The views of a scene show one set of named points, each view turned or mirrored, shifted and resized as a whole, with a little noise and some points left out.

Scene 1
View 1
Q193: [-1.91  1.76 -1.11  0.96 -1.30 -0.34  1.40 -0.40  0.73 -2.63  0.61  0.80
 -1.61 -1.86  1.46  0.59  0.96  0.94  0.48  2.31 -0.67 -1.68  3.30  0.82
  1.21 -0.09  1.93  1.11 -1.16 -0.76]
Q682: [-0.57  0.18  0.24 -0.45 -0.14 -1.82 -0.51 -2.06 -0.60  0.96  0.55 -0.79
  0.37 -2.26  0.63  2.34  0.58 -0.38  0.74  0.16 -0.81 -0.91  2.61 -0.96
 -1.57  0.10  3.52 -0.93  0.19  0.54]
Q678: [-2.23 -1.75  0.37  1.52  0.23 -1.65 -0.82 -0.56  0.47 -1.45  2.27 -0.17
  0.10 -2.29  0.90  0.67 -0.33 -0.34  1.15 -0.36 -1.38 -0.62  2.57  0.14
 -3.72 -2.93  2.09 -0.30 -1.10 -1.46]
Q880: [-0.74  0.49 -0.75  0.10 -0.24 -0.66  0.86 -0.60  0.22 -0.62  0.50 -0.56
 -0.56 -1.78  1.10  0.95  0.16  0.19  1.72  1.56  0.12 -1.18  2.13 -0.17
  0.07 -0.22  2.04  0.25 -0.70 -0.46]
Q759: [-1.50 -0.59  0.28 -0.02  0.28 -2.02 -0.43 -1.67 -0.78  0.79  1.39 -1.31
  0.30 -2.30  0.41  1.47  0.95 -0.29  0.54 -0.09 -0.87 -0.88  2.64 -0.98
 -2.56 -0.82  3.10 -0.46  0.08  0.12]
Q965: [ 0.75  0.44 -0.48 -0.98  0.28 -1.05  0.22 -1.39 -0.42  1.27 -0.44 -1.31
  0.39 -1.77  0.81  2.05 -0.20 -0.37  2.26  1.07  0.55 -0.82  1.54 -0.93
 -0.09  0.75  2.92 -0.80  0.11  0.45]
Q128: [-1.18  1.61 -1.26  0.46 -0.90 -0.10  1.68 -0.14  0.78 -2.19  0.31  0.33
 -1.55 -1.77  1.45  0.56  0.49  0.75  1.24  2.58  0.00 -1.57  2.62  0.61
  1.67  0.17  1.65  1.11 -1.23 -0.84]
Q237: [ 0.43  1.09 -0.79  0.32 -0.27 -0.32  0.44 -0.74 -0.77  0.11 -1.00 -1.14
  0.60 -1.18  1.19  2.01 -0.29 -0.37  2.93  2.19  0.85 -0.69  1.49 -0.03
 -0.04  0.22  2.85 -0.15  0.64 -0.32]
Q602: [-0.11 -0.40 -0.22  0.10  0.08 -1.02 -0.09 -0.99  0.24 -0.13  0.61 -0.50
  0.14 -1.95  1.06  1.59 -0.64 -0.33  2.03  0.57 -0.18 -0.73  1.86 -0.26
 -1.19 -0.67  2.37 -0.64 -0.69 -0.43]
Q454: [-0.67  0.02 -0.90 -1.01  0.66 -1.08  1.42 -0.77 -0.51  1.08  0.67 -1.96
 -0.40 -1.95  0.47  0.73  0.67 -0.01  1.73  1.45  0.75 -1.22  1.62 -1.23
  0.15  0.20  2.22  0.31 -0.25  0.05]
Q930: [-1.44 -0.22 -0.87  1.47  0.09 -0.40  0.89  0.37 -0.49 -1.12  0.58 -1.38
  0.16 -1.22  1.10  0.30  0.01 -0.24  2.64  2.23  0.55 -0.77  1.65  0.31
 -1.27 -1.74  1.79  0.84  0.01 -1.56]
Q144: [-1.25 -0.39 -0.37  0.07  0.21 -1.17  0.52 -0.66  0.14 -0.40  1.27 -0.81
 -0.48 -2.11  0.83  0.73  0.17 -0.01  1.37  0.78 -0.22 -1.03  2.24 -0.50
 -1.02 -0.89  2.04  0.11 -0.83 -0.56]
Q351: [-0.16 -2.77 -0.19 -1.03  1.77 -1.37  0.32 -0.35  0.72  1.15  1.94 -1.86
 -0.06 -2.38  0.50  0.30 -1.33 -0.68  2.82 -0.39  0.63 -0.60  0.71 -1.50
 -2.01 -1.57  1.35 -0.63 -1.81 -0.82]
Q728: [-0.49 -0.01 -1.01 -0.56  0.25 -0.53  1.40 -0.25  0.76 -0.48  0.84 -0.73
 -0.96 -1.95  0.97  0.47 -0.26  0.18  1.99  1.52  0.49 -1.19  1.70 -0.49
  0.68 -0.18  1.47  0.37 -1.41 -0.57]
View 2
Q144: [ 1.14 -0.31 -0.02 -0.11  0.52 -1.52  0.66  0.66 -0.19 -0.84  0.88  0.33
  1.60 -2.45  0.72  0.33  0.50 -0.56  1.26  2.08 -0.86  0.58  0.11  1.86
 -0.31  0.56  0.35 -0.68  0.20  1.44]
Q678: [ 0.99 -2.01  0.91 -1.10  0.19  0.40  1.82  1.66  0.26 -0.49 -1.20 -0.63
  4.24 -1.75  0.34  0.70  1.11 -1.34 -0.06  2.63 -2.41  0.76  0.15  1.62
 -0.77  0.88  2.10 -0.53 -0.82  1.22]
Q193: [ 0.67 -0.67  0.09  1.75  0.31 -2.08 -0.36  0.16  1.44 -2.35  1.62  1.31
  0.33 -2.34  2.12  0.09 -1.92  0.37  0.73  1.75  0.72  1.70  0.49  0.22
 -3.02  1.07 -0.90 -0.83 -0.85  1.80]
Q682: [ 1.02 -0.15  0.43 -1.24 -0.85 -0.19  1.11 -1.15 -0.36 -0.20  0.08  0.52
  0.34 -2.50  1.04  1.24  1.75 -0.64  2.32  1.35 -0.63  0.83  0.30  2.60
 -0.04 -0.75  0.46 -0.58  1.74  2.05]
Q128: [ 0.89 -0.21 -0.37  2.04  0.78 -2.68 -0.65  0.17  1.10 -2.50  2.49  1.35
  0.08 -2.36  1.51 -0.35 -1.54  0.19  1.30  1.72  0.79  1.28  0.52  0.22
 -1.87  1.07 -0.84 -0.86 -0.72  1.65]
Q759: [ 1.21 -0.31  0.71 -1.47 -0.45 -0.43  1.43  0.00 -0.56  0.24 -0.63  0.16
  1.19 -2.59  0.62  1.48  1.55 -0.66  1.30  1.76 -1.58  0.68  0.24  3.01
 -0.35 -0.32  0.48 -0.60  1.30  1.67]
Q965: [ 1.61  0.64 -0.10 -0.05 -0.03 -1.98  0.29 -1.31 -0.20 -1.03  2.10  0.75
 -0.47 -2.50 -0.16  0.33  1.78 -0.94  3.21  1.12 -0.10  0.21  0.82  2.18
  1.33 -0.57  0.12 -0.71  1.20  1.77]
Q602: [ 1.12 -0.45 -0.18 -0.18  0.17 -0.79  0.64 -0.23 -0.01 -1.09  1.24  0.17
  1.57 -2.07  0.53 -0.07  1.32 -1.08  2.23  1.85 -0.59  0.49  0.31  1.39
  0.60 -0.01  1.05 -0.70  0.38  1.71]
Q930: [ 1.78 -0.55  0.94  1.08  0.98 -2.63  0.73  0.57  1.00 -1.84  1.35  0.11
  1.74 -2.24 -1.32  0.39  0.26 -1.09  0.84  1.90 -1.13  0.40  1.40  1.30
  0.01  0.94  0.59 -0.79 -1.49  0.89]
Q880: [ 1.19 -0.07 -0.18  0.73  0.50 -1.93  0.04  0.06  0.29 -1.45  1.72  0.72
  0.63 -2.40  0.72  0.09  0.14 -0.49  1.70  1.74 -0.13  0.70  0.45  1.35
 -0.41  0.49 -0.08 -0.77  0.04  1.60]
Q454: [ 1.62  1.08 -0.12  0.12  0.88 -2.98  0.15  0.21 -0.81 -0.58  1.97  0.75
 -0.07 -3.06  0.05  0.59  0.90 -0.29  2.06  1.66 -0.59  0.30  0.34  2.70
  0.63  0.27 -0.75 -0.87  0.97  1.31]
View 3
Q193: [-0.50  0.88 -1.79  2.49  1.41  1.55  2.30 -4.27  0.84 -0.62 -4.00  0.34
  1.80 -1.78 -0.94 -2.47  1.36  0.20 -1.05  2.00 -3.53 -0.02  3.04 -2.62
 -1.39  1.39  2.25  2.59  1.84 -2.31]
Q728: [ 0.38  1.63 -0.76  0.92 -0.29  0.49  2.96 -2.37  2.43  1.06 -1.03 -1.56
  1.15 -0.51  0.99 -0.35 -1.96 -0.89 -3.13  1.74  0.33  1.04  0.98 -2.25
  0.93 -0.37  1.65  1.41  0.84 -0.26]
Q678: [-0.89  2.88  1.09  2.39  3.32  0.75 -2.36 -2.26  3.05 -3.09 -2.88  0.65
 -0.81 -0.09  1.27  5.76  2.14 -1.56 -3.87  2.05  2.67  1.58 -2.07 -2.01
  3.11 -0.46 -0.25  7.03  2.63 -3.71]
Q128: [ 0.18  0.93 -1.78  1.68  0.38  0.89  2.88 -4.22  1.11  0.51 -2.75 -0.35
  1.59 -1.88 -0.43 -2.90  0.36 -0.21 -1.97  2.06 -2.57 -0.18  3.38 -2.27
 -0.83  0.89  2.26  1.59  1.37 -0.82]
Q454: [ 0.73  2.81 -0.27 -1.28  0.91  0.10  3.41 -0.45  3.32  1.45  0.60 -1.47
  0.36  1.54  1.41  0.40 -3.02  0.58 -1.67  2.38 -0.20  3.51  0.80 -2.47
  1.41 -0.17  0.22  1.13  0.40 -0.31]
Q880: [ 0.34  1.89 -0.50  0.42  0.99  0.19  2.13 -2.25  2.30  0.52 -1.42 -0.75
  0.56 -0.47  0.34 -0.64 -0.90 -0.36 -2.30  2.42 -0.58  1.30  1.99 -2.25
  0.67  0.18  0.97  2.03  0.93 -0.29]
Q682: [-2.02  2.64  0.60 -1.34  3.61  0.77 -0.15  2.22  4.37 -0.50 -3.20  0.21
 -0.62  1.77  0.43  2.27 -3.30 -0.71 -1.69  3.42 -0.02  5.25  0.77 -3.87
  0.20 -0.66 -1.03  3.55 -0.08 -1.79]
Q351: [ 0.45  2.83  1.33  0.55 -0.31 -0.28  1.46 -0.59  4.29  0.28  0.90 -2.71
 -0.41  1.11  3.06  4.68 -3.15 -2.13 -5.41  1.21  5.34  2.44 -3.12 -1.84
  4.24 -1.84  0.15  3.15  1.00 -0.59]
Q930: [ 1.83  3.22  0.08 -0.17  2.13 -1.13  0.51 -3.53  1.93 -0.26  0.23  0.05
 -0.98 -0.39  0.69  1.35  2.22  0.45 -2.78  2.72  0.57  0.21  2.18 -1.02
  2.78  0.54 -0.11  3.40  1.68  0.70]
Q144: [-0.22  2.37 -0.01  0.73  1.83  0.60  1.14 -1.59  3.03 -0.41 -1.59 -0.56
  0.39  0.45  1.10  1.92 -0.83 -0.56 -2.69  2.04  0.54  2.32 -0.14 -2.55
  1.65 -0.09  0.37  3.47  1.32 -1.91]
Q759: [-1.25  3.61  0.85 -0.42  3.85  0.80 -0.29  1.17  4.19 -1.16 -2.08  0.30
 -0.63  2.30  1.18  3.91 -1.91 -0.24 -1.51  2.75  0.42  5.15 -0.80 -3.23
  1.68 -0.20 -1.08  4.69  0.95 -3.16]
Q237: [ 0.30  2.29  0.31 -2.53  2.14 -1.45  0.41 -0.25  3.20  1.14 -1.21 -0.19
 -1.61 -0.23 -0.25 -0.93 -1.45 -0.42 -2.89  4.07 -0.15  2.16  4.61 -2.44
  0.75 -0.60 -0.79  1.40 -0.76  2.99]
View 4
Q682: [ 1.52 -2.70  0.86  4.42 -0.75  1.21 -2.68 -3.01  1.18  1.12  1.26 -1.95
  3.19  1.59 -1.66  0.43  2.58  6.14 -3.88 -0.67  1.63  2.86 -0.78  0.08
 -0.79 -3.09  2.43 -1.95 -0.99 -0.48]
Q880: [ 2.78 -2.65  0.44  2.38 -3.32  0.86  1.07 -3.25 -0.01  2.82 -1.18 -0.17
  1.79  0.67 -0.28  0.35  2.55  2.63 -2.38  0.16  1.31  1.87  1.60  1.41
 -1.86 -1.01 -0.50 -1.08  0.44 -0.36]
Q602: [ 0.46 -2.57  0.95  3.03 -2.62  1.38 -0.32 -2.35  0.89  1.17 -0.04 -0.76
  1.77  0.49 -0.67  0.28  1.91  3.65 -2.30  0.13 -0.13  1.82  0.72 -1.03
 -1.46 -0.65  0.57 -1.72  0.16  0.32]
Q193: [ 3.92 -4.38 -0.09  2.13 -5.17  2.11  1.40 -2.50 -1.33  4.57 -2.44  2.09
  2.41  0.55  0.66  0.30  3.13  1.61 -2.73 -0.94  4.51  1.23  4.06  4.23
 -2.02 -2.28 -2.25  2.27  1.18 -1.94]
Q965: [ 1.57 -0.73  0.34  3.88 -1.84 -0.30 -0.56 -4.73  0.94  2.45  0.05 -3.36
  0.64  2.06 -1.20 -0.20  2.44  4.82 -1.85  0.21 -0.70  3.02 -1.37  0.67
 -2.26 -1.55  0.80 -3.43  0.79  1.23]
Q351: [-0.18 -1.67  1.91  2.09 -0.66 -0.60  2.42 -1.75  2.18 -0.14 -0.70 -1.15
  2.61 -0.93  0.29  1.03  1.09  1.86 -2.45  2.04 -3.62  2.37  0.53 -3.94
 -0.82  2.45  2.87 -4.79 -2.49 -0.42]
Q454: [ 3.92 -1.36  0.42  2.32 -1.32 -0.99  1.95 -5.15  0.64  3.22 -0.92 -2.11
  2.05  1.15 -0.78  0.99  2.73  3.32 -2.60  1.35  0.33  2.86  0.05  1.84
 -1.97 -0.57  0.88 -3.44 -1.44 -0.47]
Q237: [ 2.42 -1.23  0.37  2.86 -3.66  1.01 -0.54 -5.30  0.08  2.51  0.46 -1.97
  0.05  1.80 -1.78 -0.04  2.58  4.84 -1.22  0.35  0.75  1.91 -0.28  1.32
 -2.42 -1.68 -1.47 -1.70  1.83  2.61]
Q930: [ 3.82 -2.36  1.51  0.06 -3.89  1.76  1.98 -4.15 -0.24  1.15 -0.08  1.50
  2.19 -1.02 -1.44  1.82  2.21  2.82 -1.53  1.97  1.36  0.31  2.46 -0.51
 -1.52  0.83 -1.89 -1.25 -0.54  2.45]
Q128: [ 3.78 -3.42 -0.31  1.96 -5.28  1.11  2.43 -3.35 -1.25  4.97 -2.82  1.12
  1.21  0.90  0.64  0.11  2.94  1.00 -1.96 -0.43  2.88  1.54  3.38  4.09
 -2.54 -1.46 -2.27  1.03  1.62 -1.28]
Q144: [ 2.28 -3.10  1.05  2.23 -2.20  1.14  0.87 -2.43  0.57  1.50 -0.46  0.27
  3.21  0.00 -0.39  0.89  2.28  2.98 -3.09  0.59  1.14  1.78  1.58 -0.10
 -1.04 -0.56  0.91 -1.42 -1.40 -0.80]
Q728: [ 2.32 -2.29  0.31  2.20 -3.18 -0.14  2.70 -3.11  0.12  3.58 -2.40 -0.60
  1.40  0.59  0.67  0.20  2.22  1.29 -1.94  0.46  0.03  2.23  1.86  1.39
 -2.25  0.01 -0.21 -1.71  0.23 -1.24]
View 5
Q128: [ 1.45 -3.04 -1.14 -1.81 -2.00 -2.76  2.02  1.19 -0.87  1.18 -1.98  1.97
  1.45 -2.04 -0.87 -1.73  5.09 -0.51 -1.55  1.95  1.65 -3.82  1.10  1.77
 -1.65  1.92 -0.61  2.84  0.99  0.40]
Q759: [ 1.53 -2.80 -0.33  1.48  0.15 -1.07 -0.24  1.39 -0.68 -2.41 -1.34  0.07
  1.54 -0.92 -0.90  2.39  0.68 -0.22 -3.60  0.91  1.97 -1.00 -0.59  3.41
  1.14 -3.56 -1.93 -3.23 -0.13  1.69]
Q965: [ 3.21 -3.07 -1.94  0.04 -2.22 -1.11 -0.47  1.98 -1.34 -2.31 -0.35  0.66
  0.22  0.10 -1.63  2.63  3.92  1.00 -1.46  1.92  3.39 -3.52  0.12  0.54
 -0.55 -3.40 -0.80 -0.84 -2.89  3.10]
Q728: [ 1.97 -2.45 -1.59 -0.32 -1.63 -2.19  0.19  1.04 -0.41  0.10 -0.44  1.38
  0.58 -1.14 -0.68 -0.27  3.30 -0.94 -0.76  1.94  1.39 -3.59  1.60  0.79
 -2.23  0.47 -1.31 -0.16 -1.16  1.28]
Q144: [ 1.62 -2.76 -0.85  0.59 -0.26 -1.83  0.03  1.11 -0.27 -0.93 -0.86  0.93
  0.93 -1.47 -0.50  0.62  1.76 -1.01 -2.42  1.43  1.18 -2.38  0.57  2.00
 -0.41 -0.73 -1.13 -1.78 -0.28  0.98]
Q237: [ 3.03 -3.53 -1.78 -0.34 -1.47 -2.15 -0.05  1.92 -1.50 -2.32 -0.62  1.11
 -0.29 -0.85 -1.87  2.19  5.07  1.26 -2.03  2.07  3.42 -4.21  0.38  0.06
  0.74 -1.73  1.69  1.04 -1.29  2.18]
Q193: [ 1.01 -3.54 -0.53 -1.90 -1.77 -2.55  2.60  1.13 -0.92  1.57 -3.00  1.70
  2.05 -2.36 -0.79 -2.18  4.63 -0.65 -2.56  1.73  1.41 -2.96  0.33  2.93
 -1.01  1.94 -0.97  2.70  2.14 -0.18]
Q682: [ 2.39 -3.68 -0.81  0.46 -1.30 -0.61  0.23  1.92 -1.05 -2.04 -1.78 -0.05
  1.58 -0.37 -1.37  2.65  2.14  0.76 -3.51  1.27  2.93 -1.53 -1.25  2.92
  0.70 -4.27 -2.07 -2.26 -1.26  2.26]
Q602: [ 2.50 -3.93 -1.47  0.35 -0.51 -1.13 -0.14  1.66 -0.22 -0.76 -0.73  0.42
  0.40 -1.24 -0.96  1.42  2.45 -0.26 -2.76  2.05  1.66 -2.85 -0.40  1.09
 -0.04 -1.16  0.04 -2.13 -1.86  1.57]
Q351: [ 2.40 -2.02 -1.75  2.39  0.57 -1.31 -2.33  0.79  0.97 -1.36  1.59  0.30
 -0.63 -0.81 -0.01  1.57 -0.12 -2.25 -0.95  1.86  0.16 -2.80  1.58 -0.02
 -1.59 -0.96 -1.13 -5.60 -3.58  1.84]
Q930: [ 1.52 -2.67 -0.92  0.73  0.76 -3.04 -0.02  0.92 -0.44 -1.63 -0.50  1.57
 -0.10 -2.40 -0.71  0.34  2.75 -1.04 -2.35  1.69  0.91 -3.36  1.25  1.00
  0.89  1.12  2.06 -0.38  0.82  0.39]
Q880: [ 1.95 -3.01 -1.14 -0.35 -1.21 -2.10  0.67  1.29 -0.86 -0.40 -1.07  1.16
  0.83 -1.44 -0.95  0.28  3.40 -0.44 -1.91  1.78  1.87 -3.26  0.66  1.50
 -0.88 -0.25 -0.61  0.00 -0.45  1.20]
Q454: [ 2.00 -1.35 -1.31  0.58 -1.79 -2.50 -0.52  1.10 -1.36 -2.26  0.09  1.39
  0.61 -0.33 -0.88  1.37  3.00 -0.31 -0.46  1.26  2.50 -3.28  2.19  1.48
 -1.42 -2.09 -2.14 -0.24 -0.82  2.18]
Q678: [ 1.19 -4.12 -0.09  1.62  2.55 -1.20 -0.06  0.94  1.11 -0.41 -1.42  0.06
  0.83 -2.72 -0.04  0.55 -0.75 -2.08 -4.88  1.53 -0.63 -0.83 -1.15  2.78
  1.80  0.27  0.49 -5.15  0.39 -0.25]

Which points are out of place in each view (at most two, in the order of its rows)? Write none if all are in place.
view 1 | none
view 2 | Q678, Q965
view 3 | Q880
view 4 | Q237
view 5 | Q930
